Each row is a point on a landscape with many peaks, with its height.
From any point a climber steps to the highest of the 2 points nearest to it. It stops when none of these is higher. Distance is the straight distance between rows; heights are no part of it.
Reli: [-21  32  13   3  22 -16   1   9   7  21  -2 -46 -40 -37  16   7  -1  12
  23  41 -20  -1   1  17 -11  36  24 -35 -30 -14  20]  height 4.16
vozo: [-29 -14 -21  25 -15  11  -3  -4 -24  11  11  33 -13  10 -27  10   9  16
 -57  14 -25   9  30 -17 -31  20 -12 -13  28   9  -2]  height 6.16
Fabop: [  0  50  23  32  33   1  -6  -2  38  -9  -1  -4 -28 -10   5 -16 -16  10
 -16  29 -14 -26   9  -4 -17  27  49  12 -47 -21  22]  height 3.69
vibuz: [-13  31   1 -14  16   4   8  33  -7   9   4 -27 -69 -51  26  18  -8   6
  16  28  -5  24   2  11  12  15 -19 -52 -51 -24   7]  height 2.96
tila: [-27   1  11 -23  13 -14 -27  17  -3  -5  -4  -6 -10 -16   6  11  14   6
  16  20  15  25   5  29  46 -10 -48 -55 -46 -16 -23]  height 3.68
dib: [  5  25   7  -3  17 -14   1 -17 -14 -24  -9  31  34 -27  11 -12 -20 -16
  17 -18  48 -39   1  18 -31 -36  68  33  21  -9  28]  height 1.88
ril: [ 12   5 -31 -21  22  24 -17  14 -58 -28  -7  16   8 -19 -33  41   8 -37
  57  -1  18   8   0   4  12 -42 -17 -10  27  -3   5]  height 4.81
Zaz: [ 28  -7   3 -37   7   2 -16  17 -36  -5   2  26  27  -3 -45  17   0 -58
  60   3  20  12   6  -9  14 -26   2  23  58  21  -3]  height 4.55
rezal: [  6   6 -15 -20  32   8 -14  25  13  -7   0   9 -30 -31   2   0  -7  -7
 -10   3  -3  35  19 -15   4   8 -24 -23 -13  -6  -1]  height 5.74
pur: [ 32  12  -7 -22  41   2  -2  26  47  -3   0  18 -26 -14  -1 -33 -28   1
 -26 -14 -10  38  21 -37  -1  29   7   4 -18  -7   3]  height 5.06
zat: [-35 -20 -14  37 -32  15  24  -5 -24   7   5  11 -16  24 -10   9  25  18
 -49  11 -26   3   3 -11 -16  35 -27 -27   1   4 -23]  height 5.46
mupe: [-20  12  19  23  -6  11  28   4   5   8   8 -23 -49  13  24 -25  13  41
 -18  19 -34   8  -2  -8  -1  63  18 -43 -67 -21 -13]  height 3.86
toge: [-16  19  -5  29  24  -2 -17 -66 -15 -20  19  -4  15 -23  13   6   2  18
   9 -13  41 -58   6  31 -20 -45  52   9 -22   9  17]  height 0.90
Vude: [-13 -10  -3   3   9  -7 -36   1  -5 -11 -20  14  25  -3 -17  12   2 -10
  21  -8   7  -9   4  30   7 -28 -27   0   6  12   9]  height 3.70
nub: [  9  15  -9   8  30   7   0  19  36   7   5  11 -37  -7  -5 -28 -14  22
 -45   7 -18  31  18 -39 -12  37   7  -5 -26 -10   1]  height 4.56
dopi: [ 15 -31  26   2  12 -16 -45  44 -32 -18 -23   5  40  51 -10 -19 -34 -17
  25 -41  18 -22 -12   5   9 -31 -25  19   1   7   4]  height 4.67
tubor: [ 21   4 -29 -28  13  20  -7   5 -66 -27   2  22  17  -8 -49  35   4 -52
  65  -1  20   4   1  -6   9 -48   7  10  55   1  11]  height 4.71
kosab: [ 27 -24   8 -28 -12  -5 -10   6   9  25   2  23  47  -7 -26  -5  -2 -36
  33 -10  -7  15   3  -2  16  -7   6  22  56  24  -6]  height 4.05
Bopet: [ -2  11  -1  16 -27  -9   9 -30   7  22  12  32  26 -25  -7  16  14  17
 -17  -2  20 -38  15   6 -37 -26  50  64  53  -1  22]  height 4.08
paza: [-12  -5  -5   9 -50  13  32 -14  26  -9  -1 -11  -3  64 -14  -1  18  33
 -29 -11 -11  13 -35 -44  16  34 -43 -24 -24   8 -35]  height 1.78
Pemi: [-17 -10  -2  21   2  -5 -23 -11   9  11 -13  11  11   0  -5   5  21   3
  -6   5  -7  -3   3  21   6 -16 -29  -3   3   0  -4]  height 3.38
pofib: [  3 -21  -1   4 -29  -6  24 -17  31  26  -5 -28  21  17  16 -25  16   2
  -2   0 -14  12 -29  -6  35  12 -24   1   8  -2 -18]  height 2.59
vepo: [ -9  -6   0  34 -20  17  -8  -9  25  -8   3   5   9  45  -6  14  26   6
 -52   8   3 -30 -13  -2 -11 -10 -26  19 -20   0 -29]  height 3.20
Mopez: [ -1 -20 -14 -16 -57   7  64 -26  14   9  -5 -34 -17  36   2 -30  13  39
 -14  -3 -22  24 -28 -28  21  44 -32 -38   2  -6 -14]  height 1.63
gadi: [ 15  -7   9 -11 -45  -1  26 -22  43  10  -9 -43  32  53  23 -27   2  14
   4  -4  -3  12 -42 -12  47   4 -32   3 -11   1 -23]  height 2.27
Kela: [ 25   3  -4 -34  55  -2 -23  48  -6 -43 -16  15  16  21 -12 -19 -19 -36
  10 -23  16   8  15 -11  18 -12 -21  -7 -10  -1   4]  height 4.86
Zav: [ 28  30 -36 -27  57  17  -4  28 -40 -63 -14  22 -20 -14  -7   6 -20 -41
  34  -7  21   6  -1 -21   0 -31  22  11   1 -27  18]  height 4.51
benol: [ 10  -3  -3 -25  -1  -6  -5   2 -10  12   5  18   9 -36 -13  18   7 -37
  34  -1  -7  23   6  11  -7  -5   6  14  58  16  10]  height 3.67
Budip: [-43  -3 -19  34 -26  13  25  -5 -42  18   7  26 -19   7  -2  15   3  27
 -43  21 -25  -6  21 -10 -48  43  16   6  33  16   5]  height 5.62
fev: [ -1  -7  -2  -9 -53   9  13 -15  37  -4  -8 -30  10  75   3 -19   8  31
  -4  -1  -2  14 -44 -35  41  15 -50  -8 -28   1 -32]  height 2.03
reta: [-12  17  -8 -15  14  -2  13  -3 -51 -18 -12 -15 -34 -63  22  33   4 -19
  77  14  12   6 -24  30  20 -24  -4 -36 -16 -31   6]  height 4.33
Gilip: [-16  14  -1  40   9  11 -24 -80 -11 -16  32 -12   8  -8  18  18  14  29
  -1   0  33 -61   8  31 -12 -42  40   4 -30  -5   8]  height 1.00
netug: [ -7  -8   9 -34  -8 -14   0  19 -17  12 -11 -20  17 -41  12   6  19 -25
  65   7  10  23 -20  31  41  -6 -42 -44   0  -7 -19]  height 5.10
Ridub: [ 41 -34  30 -13  -8 -14 -27  33  -7   2 -10   6  63  46 -17 -27 -42 -27
  34 -44  11   8 -15 -13  24 -12  -3  35  30  23  -6]  height 3.41
suger: [-10 -29 -11  -5 -36  -7  53   2   1  52  10 -25  -8  -6   0 -13 -11  17
 -10  15 -30  20  -5 -17 -23  60  34  -2  45   9   8]  height 2.30
Lor: [-14  45  -4  11  65  -2 -26  -3   8 -42 -12   7 -43 -21  12   6 -19   7
  14   7  14  -7  15   8 -14 -10  20 -12 -57 -13  22]  height 0.68
vuv: [ 17  -1  18 -21  15 -16  26  -6  32  12 -12 -24  -5 -26  37 -53 -13  -9
  27  -4   5  28 -15   9  21  22  -3 -16 -14  -9  -5]  height 8.95
fasu: [  0 -13  14 -20  36 -14 -62  53 -58 -33 -28   2  22  55 -27  -7 -35 -15
  26 -39  22 -19  -4   4   0 -36 -34   0  -9   3   6]  height 5.31
nere: [-22 -17  -3 -23 -12 -18  15  11 -22  40  -4 -42 -31 -58  30  23  11  -4
  36  17  -9  22 -11  41   2  14 -19 -43  21   0   6]  height 5.19
kuz: [-27 -29 -13  34 -29   3 -49   6 -12  14   4   7  21  41 -29  26   9  31
 -15  -1  -7 -19  -1   2  -6 -33 -55  31 -10  19 -16]  height 2.35
gafov: [  7 -30  -9 -33 -26 -12  40   1  15  58  19 -18  -8 -21  -2 -21 -19   8
   1   8 -26  42  -6 -20  -3  48  24  -5  49  13  10]  height 2.04
mev: [-14  15 -36  -2  23   4 -29 -17  -8 -19   4  43  20  -3 -35  20   7   7
 -19 -27  23 -15  38   8 -26 -45  13  31  22  17  27]  height 4.15
kurus: [-12   7  19   2  37 -10 -21   1  19 -23   4  -7 -43   1  22 -29  10  18
  -7  22   4  15  16  15  36  18 -13 -42 -73 -32 -15]  height 0.89
nusi: [ -2  -2  -7 -17   6   0  14   2  21  14  -5 -17 -27  -2  12 -39   2  27
 -19   8 -10  40  -3 -13  28  21 -29 -50 -34 -15 -18]  height 1.23
faki: [  0  -6  25  23 -29  -8 -14 -31  -5  -7  -4  -6  56   7  10  20  13 -10
   7  -1  28 -58 -16  41   4 -49  -1  32  14  12   3]  height 1.51
nen: [ 26  12 -11 -36  48   5 -10  35 -21 -53 -12  21   1   3 -12  -8 -15 -57
  26 -12  21   6   3  -8   5 -16   3   5  12  -9   9]  height 4.63
gov: [ -6   2  -1  35 -13   6   8 -19  18  11   3  13  -6  -6   8   2  12   2
 -36   3  -8 -18   4   5 -25   8  12  31   7  -7   2]  height 3.55
tesip: [ 19  -4   5  15  -4  -1 -12  -3  14  -9  -8  22  47  11  -6   4  -1 -10
 -31 -10  17 -43   4  10  -1 -35   2  47  19   5   2]  height 2.85
Nedel: [-20   0   5  30 -33   1  53   8   5  26   5 -21 -16   8   7  -6   6  21
 -23  14 -37 -11 -11 -13 -33  64  42   3  -2   0   4]  height 2.86
Filiv: [-10  28 -20 -16  65   4 -18  10 -30 -68 -19  11 -28 -15   7  21  -8 -17
  28  -6  26   0   7   9   5 -38  -1 -24 -38 -21   8]  height 4.26
Tisef: [ 23   9  27  21   5 -12  -1 -34  -3 -44   1  -1  41   5  22   4  -6  -8
 -15  -8  47 -63   0  24 -20 -61  35  29  -5  -4  16]  height 2.10
Sonak: [  7  11  23  24  14  14 -15 -50  -2 -46  18  -7  35  19  13  22  13  16
 -34   0  54 -72  14  17 -18 -63  20  25 -24   5   4]  height 2.24
Sipor: [-23  -8  18 -25   5 -23 -32  35 -13   0 -11 -13  19  -4   1   2  -1   9
  38   6  15  27  -7  24  58 -12 -52 -42 -46  -5 -28]  height 3.35
dunep: [-14   8   1  34 -10  25   2 -12  23 -23   5  18 -23  43   4   8  32   9
 -63   2  -4 -26  -2 -10 -15  14  -8   6 -41  -7 -29]  height 3.54
rugu: [-23 -25 -21  31 -19   3 -39  19 -12  11   2  15  11  44 -39  23   8  29
 -37   4 -24   2  11 -22  -1 -13 -62  -5 -11  16 -22]  height 1.97
vufip: [-41  15 -17  36  -9   4  -4 -43 -20  21   9   3  -7 -16  -3  29  18  31
 -17   2   1 -17  18  26 -41 -12  32  19  22  13  24]  height 4.74
zeru: [ -9   9  18  26 -25  16  44  -6  10  -6  12 -26 -42  29  24 -13  17  33
 -22   3 -39  -5 -16 -20 -21  67  21 -29 -56  -9 -20]  height 4.34
zatuv: [ 25  -2  -4 -15 -32  16  11  -1  57 -14   3  -8  26  75  -3 -11 -13   4
 -41 -16  -1   3 -24 -59  23   6 -26  31  -4  16 -13]  height 2.29
Fezu: [-50   4 -12  46 -31   9  11 -47 -37  28   8 -14  -7  -1   5  30  28  33
 -26  19  -5 -32  10  30 -45   8  34  14  26  14  21]  height 5.02
zisun: [  3   8  -7 -22   4   8  17  22 -42   2  -5 -16 -33 -67  15  30   7 -23
  58  11   6  17 -20  24  34 -17 -22 -36  -3 -23   4]  height 4.49
Vomu: [  4   5  -8  29  19  18 -13   6  39 -28  -2  24 -20  30  -6 -10   5   8
 -76  -3   0 -16  14 -21  -9   0  -6  22 -36 -17 -10]  height 3.92
lop: [ -8  36  -2  27  33  -3 -21 -45  -8 -29   6   9   3 -23  11   1 -13  18
   9 -13  36 -44  11  18 -32 -35  60  18 -32   0  29]  height 0.82
Kulu: [ 13 -16  -9 -50 -26   5  30  20  -8  44  12 -33 -17 -46  11   7  -1 -16
  31   0  -4  43  -6   8  30   8 -38 -55  18  10  -8]  height 6.55
dev: [ -4  35  17  42   6   2  -7 -41  12   9   6 -11 -12 -16  15   5  -1  18
  -7  21  -3 -48  -1  23 -29   4  59  25 -21 -15  30]  height 3.21
muzad: [-14  42 -14   6  56  -5 -21 -19  -7 -43 -10  15 -17 -22   5   3 -23   1
  13 -10  27 -23  13  15 -27 -30  45   8 -35   0  24]  height 0.75
Nop: [-34   0 -24  -6 -14  -2  11  11 -37  36  16  -3 -17 -30   0  30 -12  15
 -13  41 -21  14  28  -5 -40  33  24   2  51  21  18]  height 0.22
Rusa: [-13  26  15  42   4   7   2 -14  21   9   3 -11 -32  -4  13  -7   5  21
 -21  21 -20 -24   0   5 -26  30  41  13 -35 -19  17]  height 3.46
kavaz: [  0   5 -19 -10  14   2 -35   1   2  -6   9  56  14  -1 -44  15   8  -5
 -19 -15   0  -2  44  -2 -21 -29   5  32  32  23  15]  height 3.93
kopo: [-34  18  -1  -1   2  -4   5   7 -16  25   0 -42 -43 -38  15  22   1  15
  13  38 -19   6   3  24 -23  31  16 -33  -1  -1  21]  height 4.45
rosuv: [-21  -3 -21   2   2   5 -10   9  -9  14  10  20 -29 -19 -13   7  -6   8
 -33  19 -16  34  28 -12 -30  19  -7 -13  24  11   5]  height 6.83
mapor: [  5  -3  -3 -39  -5   5   6  34 -28   9  -3 -10 -21 -50   7  25  14 -25
  50   4   6  27 -12  23  48 -11 -45 -51 -10 -16  -8]  height 4.72
nufe: [ 30 -32  -4 -35 -40  -5  48 -34  38  36   6 -23  23  14   2 -40  -5   9
   0  -7 -24  36 -23 -23  25  23  -2   8  39   3   4]  height 1.46
Biko: [  5  11 -19 -16  27   8 -15  22   2   4  11  16 -34 -35  -7  20  -8  -4
 -14   7 -12  36  27 -15 -17   7  -8 -10  10   3   5]  height 6.20
Vod: [  2  38   2 -11  28 -12   5  22  20   6  -2  10 -16 -45   1   0 -19  -9
  23  12 -15  11   8  -4 -25  17  43  20   9  -5  24]  height 4.39
ral: [ 13  35   1 -13  44  -6  -2  33  40  -4  -4  11 -22 -35  -1 -13 -29  -5
   3   6 -13  24  17 -20 -15  23  32  14 -11 -12  21]  height 4.64
ganop: [ 47  -2  32 -23  15 -17  14  25  28 -21  -8  29  42   1  18 -48 -36 -44
   7 -35  20  -3   4 -11   3  -6  45  34  34  -8   8]  height 2.67
Pagiz: [ 21  18  26  15   1 -18  11 -36  -3 -22  -1  16  43 -22  26  -2 -17  -9
   0  -8  48 -54  -3  20 -31 -46  64  45  11 -12  29]  height 1.98
sipa: [ 43 -11  15 -35  37 -19 -13  46  11 -31 -25 -13  33  48  -4 -52 -43 -16
  19 -41  10  29   2 -21  38  -6 -25 -21  -9   5  -4]  height 2.12
kidi: [-31  -5 -22   9 -19 -11 -11 -30 -27  32   1   4  15 -27 -14  34  20   1
  14   5  -9   8  12  37 -22 -22  -4   3  59  28  17]  height 3.23
leto: [ 31 -14  -2 -38  30   6 -40  49 -40 -20 -10  12  18  24 -48  16 -16 -40
  41 -10  15  12  11 -23  20 -19 -27   3  16  22  -5]  height 6.19
sido: [ 58 -20  20 -37   4 -16  -4  25  18  -3 -10   6  53  43 -19 -37 -39 -28
  24 -34   7  26   2 -24  36  -7   5  20  25  23  -2]  height 3.06
Niben: [ 31  -6  -9 -58  -8   7  41  15   6  41   9 -37 -20 -54  16 -13 -15 -18
  34   0  -3  48  -8  -4  21  17 -21 -35   9   4  -9]  height 7.22
zibu: [ 32 -42  13 -28   1  -5 -41  23  -7  24  -8  -1  43  24 -26  -7 -23  -5
  43 -25   1  33  -7 -22  35  -3 -33   6  12  34 -17]  height 5.78
Zibe: [-11   7   1  21 -38  22  45  -7  26 -14  11  10 -23  36   0   4  14  13
 -60 -19 -15  -5 -25 -44 -42  60  12   5 -15   5 -26]  height 4.52
Lesop: [-23 -22  -6  19 -39   0  67  18  -9  33   0 -34 -11   7  11 -14  -5  26
 -11  24 -42   4 -10 -15 -24  70  42 -10  16   6   7]  height 2.58
kiti: [ 46  -5  34  -6  -5 -15  18  11  33 -14   0  23  53   8  13 -18 -23 -31
 -21 -27  23 -27  -3  -3   0 -25  33  51  33 -12   2]  height 2.48
Tafa: [-19  21  13  33  -7   3  31   4  12  23   3 -22 -24   0   7  -6   7  17
 -16  26 -40 -14  -3   0 -30  52  50   0 -14  -5  14]  height 3.16
Pil: [ -6 -11  -5  -6 -25   3  42 -19  15  11  -8 -27 -23  17  10 -39  18  42
 -15   6 -11  36 -16 -21  32  31 -23 -45 -26 -21 -27]  height 1.43
suk: [-19 -27   7  21 -37  -5  34 -26   7  36   0 -34 -18   0  29 -10  29   7
  -1  16 -21  -8 -23  24  -1  39  15  -3   4  -5 -11]  height 2.23
Mesi: [ 11  16  -4  14  39   1 -21   6  29 -31  -9  31  -6   1   2 -13  -8   1
 -44  -7  12 -19  25  -5 -12 -13  12  26 -21 -10  14]  height 4.29
rov: [  0  40 -16 -21  40  -2  -9   0 -27 -46  -8  35  22  -9  -4  -6 -27 -21
  17 -32  57 -33   4  -6 -40 -53  75  26   6  -4  27]  height 1.79
lel: [ 45  -4   2 -48  36  -3  -3  29  29 -21 -20  -7  17  24   0 -46 -27  -6
   6 -25   3  46  17 -28  48   1 -28 -30 -20   5 -11]  height 1.91
timi: [-12  12  -3 -22  35  -3 -24  16 -10 -28 -11   3 -26 -27   7  11  11  -4
  20   8  13  22   8  23  26 -15 -36 -42 -40 -16  -9]  height 3.95
Zuzu: [ -2  17  13  33  -1  26 -10 -50   4 -34  26  -1   9  15   3  29  25  24
 -54  11  46 -69  10   7 -36 -40  27  40 -20   2   2]  height 2.37
voda: [  5 -24  -9   6 -39   3  33 -11  21  27  28  26   1  24 -15   0  10   3
 -40  -5 -24   5  -4 -36 -10  25  14  26  45   2 -12]  height 0.78
toso: [-41 -10 -13  43 -56   7  26 -24 -19  12   7   9   1  26  -5  32  36   7
 -44   6 -14 -29  -3   7 -42  17  -2  14  32  18 -14]  height 4.91
ler: [ -7 -19   2   1 -33 -16  23  -9  10  51  26  29  -3  -8  -2  -2   2   3
 -21   8 -34   6  16 -24 -25  19  41  38  65   9   6]  height 0.51
kun: [-14 -18  31 -22   4 -34 -26  25  -8  -8 -16 -24  34  17  15 -22  -9   8
  46   4  17  26 -10  23  64  -9 -47 -31 -41  -9 -28]  height 3.05
let: [ 33 -37   8 -37  19   0 -52  44 -39   6  -6  11  19  24 -40  13 -25 -18
  43 -20  10  26   1 -24  24  -9 -42   7   9  38 -21]  height 6.82
mik: [-31   7  12  33 -19  14 -25 -73  -9 -11  35 -15   7  12  19  29  37  26
   4  10  15 -64   1  49   4 -32  13  -4 -28  -8  -5]  height 1.16
Mifog: [-22 -26 -12  33 -24  -2 -54  -6 -22  23  -4  11  38  23 -36  35   9  26
   6  -3  -9 -18   5  16  -7 -39 -43  28  16  32   1]  height 2.66
dida: [ 33 -13  19 -41   5  -6  -9  17  -3   0  -6  29  41   1 -27  -9 -14 -60
  48 -13  15  17   0 -10  16  -8  10  24  57  23  -5]  height 4.35
Duris: [ -9 -13 -10  -8  -3  -8  -9  -6  -4  20  -5   5   5 -38  -4  15  15 -15
  21   1  -9  19   3  20  -7   1  -9  -1  44  11  11]  height 3.48
tonov: [-11   3  21  34 -26   1 -21 -54  -5  -6  13 -14  35   9  20  23  25   1
  13  11  21 -64  -9  47   7 -48  -2  10  -8   3  -9]  height 1.34
resu: [ 47  -7  22 -40  20 -11   3  36  11 -24  -7   8  41  28  -7 -54 -37 -59
  25 -35  24  23  -1 -14  12  -6  22   9  36   3   4]  height 2.83
gava: [ -2  20  20  27 -20  28  -7 -42  15 -17  15   0  -7  13  11  23  32  12
 -47  12  29 -58  -3   5 -46  -5  20  31 -23   1 -15]  height 2.53
kamav: [ 17 -35 -10 -40 -32 -14  36 -18  16  49  14  -8   5  -6 -14 -23 -10   4
  -5   3 -27  52   1 -31  13  21  -3 -21  42  22   1]  height 1.76
Fovo: [ -8   6  -8  -8  26  -3 -18 -10  -9 -26 -20  13   8 -20  -1   8   3 -26
  34  -6  17  -4   3  28  -4 -25  -9  -6   6   4   5]  height 3.91
Vuvod: [-17 -10  -8   2 -20 -15   4  -3  -6  38  16  11  -8 -25  -6   8  -1   3
  -8  17 -28   7  16   3 -36  24  29  21  63  13  17]  height 0.33
zavun: [ -5  33 -37 -20  64  11 -19  11 -36 -70 -17  21  -8   4  -8  10 -12 -28
  22 -21  33 -13   5  -1 -12 -46  18   0 -22  -4  19]  height 4.38
sapak: [-21   8   6 -13  18 -16 -17 -14 -16 -20 -17  -2   4 -25  19   7   8 -21
  58  11  18  -5 -14  43  15 -29  -8 -26 -11  -6   3]  height 4.09
Redir: [ 26  15  -9   1  43   3 -15  22  45 -23   3  41 -11   4  -5 -29 -22   2
 -46 -15  -2   6  27 -28  -6   9  24  30 -13 -11  10]  height 4.60
dumaz: [-21  33  10   5  43  -6 -31  -6   5 -26   6  -7 -58 -22  17   3   1  20
  15  25   4   1  16  21   6   7   5 -41 -65 -31   6]  height 0.77
gapap: [ 13 -22 -16   3 -41   9  29 -15  30  13  14  -1  10  32 -16 -12   4   9
 -36  -9 -25  22 -11 -47   9  25 -12   9  24  10 -14]  height 1.01
dom: [-17  38  14  48 -25  20   8 -42  -4   6  19 -12 -15   1   5  26  22  30
 -28  17  -6 -58   4  18 -52  12  60  27 -17  -3  14]  height 2.98
duzo: [ 53 -15  10 -28  -4  -7   7   6  38   1  -5  -5  49  37  -1 -40 -28  -7
   4 -32  -7  27  -5 -31  43  -8 -12  17  16  15  -1]  height 2.81
limek: [  3  -6   4  20 -14   9  -6 -12  30  -1   0  15  18  24   0   8  13  -9
 -46  -2   6 -29  -5   2  -4 -15  -7  40  -1  -3 -11]  height 3.17
patan: [  6  -9 -12   2  -1  -3 -15   4  22   8  11  43  11   5 -26   5   6  -9
 -41  -3 -16   6  24 -13 -12  -5   4  30  30  10   1]  height 3.56
lak: [ -5 -11 -15  13  -5  14  28   7  13   9  16  17 -31  16 -21 -22  -6  27
 -55  -1 -29  32  13 -51 -15  45   3 -17  -6  -3  -2]  height 3.94
Vova: [ 35  18 -23 -15  33  21  17  34 -49 -31  -5  10 -34 -55  -9  19 -12 -23
  46   5   4  13   0 -12  22 -18  -5 -11 -10 -37  17]  height 5.07
tozi: [-22  17 -11  -6   3  -4   8  14 -32  21   1 -29 -46 -57  23  39  -5   2
  25  27 -10  16   3  25  -9   4  -3 -30   3  -3  13]  height 4.75
Tem: [ -3  21 -18 -14  47   5 -20  16 -18 -43 -12   7 -36 -34   8  23   1  -8
  26   0  12  14   6   9   7 -19 -21 -23 -31 -18   4]  height 4.12
geduk: [ 34 -12  30   3  11 -21  -5  41  13 -22 -24 -15  43  47  15 -38 -34 -19
  17 -41  12   0 -13   4  33 -19 -17  -2  -9  -4  -4]  height 2.40
sez: [ 37 -10  -7 -23 -12   8  11  -8  50  -4  -5  -9  28  50  -2 -40 -18  12
 -27 -16 -15  31  -7 -41  42   1 -22  14  -2   5  -4]  height 2.55
paku: [ 33 -35  34  13 -15 -18 -25  36 -16  -3 -15 -10  58  46   4  -8 -37 -19
  17 -46  22 -23 -24   8   9 -34 -18  39  14  11  -5]  height 4.02
laken: [ 33  19 -20 -16  22  28  11  46 -31 -14   0   5 -49 -55   2  22 -14 -18
  28  -5  -4  26  10 -10  27 -14 -24 -29 -24 -30  18]  height 4.92
Gika: [ 26   2  -3 -48  13   1  33  20  14  16  -2 -27 -18 -49  19 -26 -21 -14
  44  -8  -5  38 -15  -6  22  22 -11 -19   2  -5  -3]  height 7.86
Boza: [ 13  -6  -2 -33  44   2 -59  50 -60 -32 -11  11  14  41 -48  10 -24 -29
  38 -19  20  -9   1 -15   5 -28 -37   9   8  16   4]  height 5.81
sok: [-20  34  -7  34 -15  -7   4 -30  -1  25  14  18   5 -27  -4  22   5  31
 -16   2   7 -32  20   8 -47 -10  56  45  32   2  31]  height 4.40
timud: [ -9   6   6  -9  33  -5  -9  12  29 -11  -6  -5 -37   4  16 -30   7  22
 -26   9   3  31  17  -7  36  20 -31 -45 -64 -24 -22]  height 1.02
givi: [ -7  49  19  17  32 -13  -2   2  34   3  -2 -26 -29 -34  12 -11 -11   1
  21  38 -21 -12   0  12 -18  27  40 -15 -36 -15  29]  height 3.90
zif: [-25  13  12  10   8   6  15  15   4  18   1 -29 -55  -9  15 -16   5  33
 -12  32 -24  16   5  -5  -4  57   7 -55 -55 -17  -7]  height 3.51
tufi: [  2   7   4   7   6 -12   6  -1  31  22   2  11  -8 -28   7 -17  -6   1
  -8   0 -14   1   1  -1 -18  22  30  31  18 -11  16]  height 4.01
mimo: [-14 -29  15  21 -58  -7  24 -36  14  41   2 -32  30   7  18  10  36 -17
   6   6 -11 -32 -38  34   6   0 -11  21  33   3 -20]  height 2.26
mapin: [ -2   1  26  -9  20 -20   9 -14  28   7   1 -31 -23 -18  45 -50   1   7
  27  13  -2  17  -4  22  41  27   2 -33 -49 -27 -13]  height 7.87
pav: [-11 -23  18  25 -31 -11  12 -41  10  33   4 -27   9   1  25   1  39  -7
   9  17 -13 -26 -29  40  12   6  -3   3  10  -6 -12]  height 2.62
tavod: [-23 -22 -17  17 -28  -6 -29 -15 -17  32   0  11  36   0 -29  30  21  -1
   2   7 -17   2   7  21  -8 -21 -28   8  48  30   4]  height 2.99
zuv: [ -5 -23 -23  14   2  -1 -41  18   3  14   1  20   9  27 -39  13   2  16
 -31   6 -25  17  21 -23   5  -9 -49 -12  -2  19 -13]  height 1.69
telo: [ 32   7 -34 -12  17  27  10  21 -73 -27  -7  12 -17 -39 -22  23  -1 -37
  55   5  13  11  -6  -6  31 -38  -8 -20  13 -29  12]  height 4.94
kugi: [ 13  -1 -10 -22  48  -5 -27  30  15 -25 -11  20  -1  -2  -5  -8  -4 -19
  -2 -13   6  20  18  -6  14  -5 -28 -17 -12   0  -1]  height 5.23
vifi: [-13 -19   7  25 -18  -6  -1 -20  12  21 -10  -7  11   8   7  -4  26  -1
  -8   7 -15  -7 -12  20  17   0 -25   4   2  -4 -14]  height 3.04
zut: [-13  13  14  36 -40  19   6 -52   0   3  20  -7  -7  12  14  29  44   9
 -33  17  13 -53 -11  20 -41   2  24  24  -7  -3 -12]  height 2.72
Zud: [-14 -36  -5   8 -41  -1  59 -19   3  32   3 -30 -17  14  17 -21  22  20
 -10   5 -26  11 -25  -7   2  45  -1 -19  12  -2 -16]  height 1.93
Tizo: [ 18 -55   4  -6 -14 -10 -50  18 -16  33  -8   2  34  25 -14   1 -15  21
  34 -27  -7  24 -14 -17  32 -10 -51  14   4  25 -27]  height 4.73
vesir: [-14   4  13  20 -41  17  61  -7  16 -14   6 -13 -29  32  19   5  12  18
 -33 -12 -25 -10 -32 -33 -35  67  23   3 -30   8 -27]  height 5.05
kuva: [-38  -7   4  47 -47  18  13 -26 -17  -2   4   2 -13  33   2  30  46   8
 -44  16 -15 -28 -11  10 -29  17 -17  -5  -8   9 -30]  height 4.80
rubus: [-53 -10 -15  46 -39   7  23 -25 -49  17   5   4 -11   6   5  27  21  28
 -37  25 -22 -22  12  15 -49  26  19  13  30  17  13]  height 5.30
bup: [ 24   8 -21 -32  21  21  -4  45  -7  -5   9   7 -46 -41   3  22  -6 -12
  -1   1  -2  38  17  -9  22  -9 -48 -43 -27  -8  -7]  height 5.25
Nezo: [ -5 -13  19  20 -51  -5  -4 -26  17  26  -2 -16  48  12   4  27  20  -7
  -1   7   7 -42 -29  26   1 -27 -18  42  21  14 -21]  height 1.82
kelu: [-19  20   5 -14  16   0   9  19   2  22   2 -32 -64 -29  21  -8   3  28
  -2  28  -4  29   2   4   8  35 -13 -64 -51 -21  -6]  height 3.19
figel: [  1 -18  26   1   8 -24 -25  27  11  -9 -23 -11  38  28  11 -31 -15  -5
  29 -14  10   3  -8  19  43 -15 -28  -9 -22  -3 -15]  height 2.70
tuvu: [ -5   0 -10  32 -17  22  32   4  15  -6  16  26 -32  29 -12  -6   1  20
 -65  -5 -30   8   3 -50 -28  52  13   9  -6  -4 -15]  height 4.00
vogum: [-33  17 -23  25  15   3 -25 -42 -11  -4   2  16   3 -16 -12  24  13  20
 -11 -12  16 -17  22  27 -26 -35  19  14   4  14  24]  height 4.44
kese: [ 31  -4  27   1   3 -13  -4  13   8 -29 -12  24  57  12   4 -14 -19 -27
 -20 -26  34 -39   4  10  -6 -43  23  43  25 -10  15]  height 2.61
dadez: [-14 -22   6 -36 -23 -17  16   7 -11  42  -3 -38 -11 -44  23   7  15  -6
  41  11  -4  29 -17  32  30   8 -31 -58  11   0 -16]  height 5.77
vum: [ 24 -26  -5 -25 -61   0  49 -30  34  28  21  -1  19  41 -16 -20   0   7
 -16  -5 -27  31 -20 -47  20  18  -4  17  45  18   3]  height 1.24

Where does a climber stop that starts at each point below?
geduk: rosuv
kese: pur
kuz: Vova
kosab: Vova
ganop: let
timi: rosuv
gov: pur
dopi: let
kavaz: rosuv
givi: vuv

Write out the way that a climber takes from each point below.
sok: vufip, Fezu, rubus, Budip, vozo, rosuv
zut: dom, dev, Rusa, Fabop, givi, Reli, kopo, tozi, nere, dadez, Kulu, Niben, Gika, vuv
nufe: kamav, gafov, suger, Lesop, Nedel, Tafa, Rusa, Fabop, givi, Reli, kopo, tozi, nere, dadez, Kulu, Niben, Gika, vuv
zatuv: sez, duzo, sido, Ridub, paku, dopi, fasu, Boza, leto, let
kiti: ganop, resu, sido, Ridub, paku, dopi, fasu, Boza, leto, let
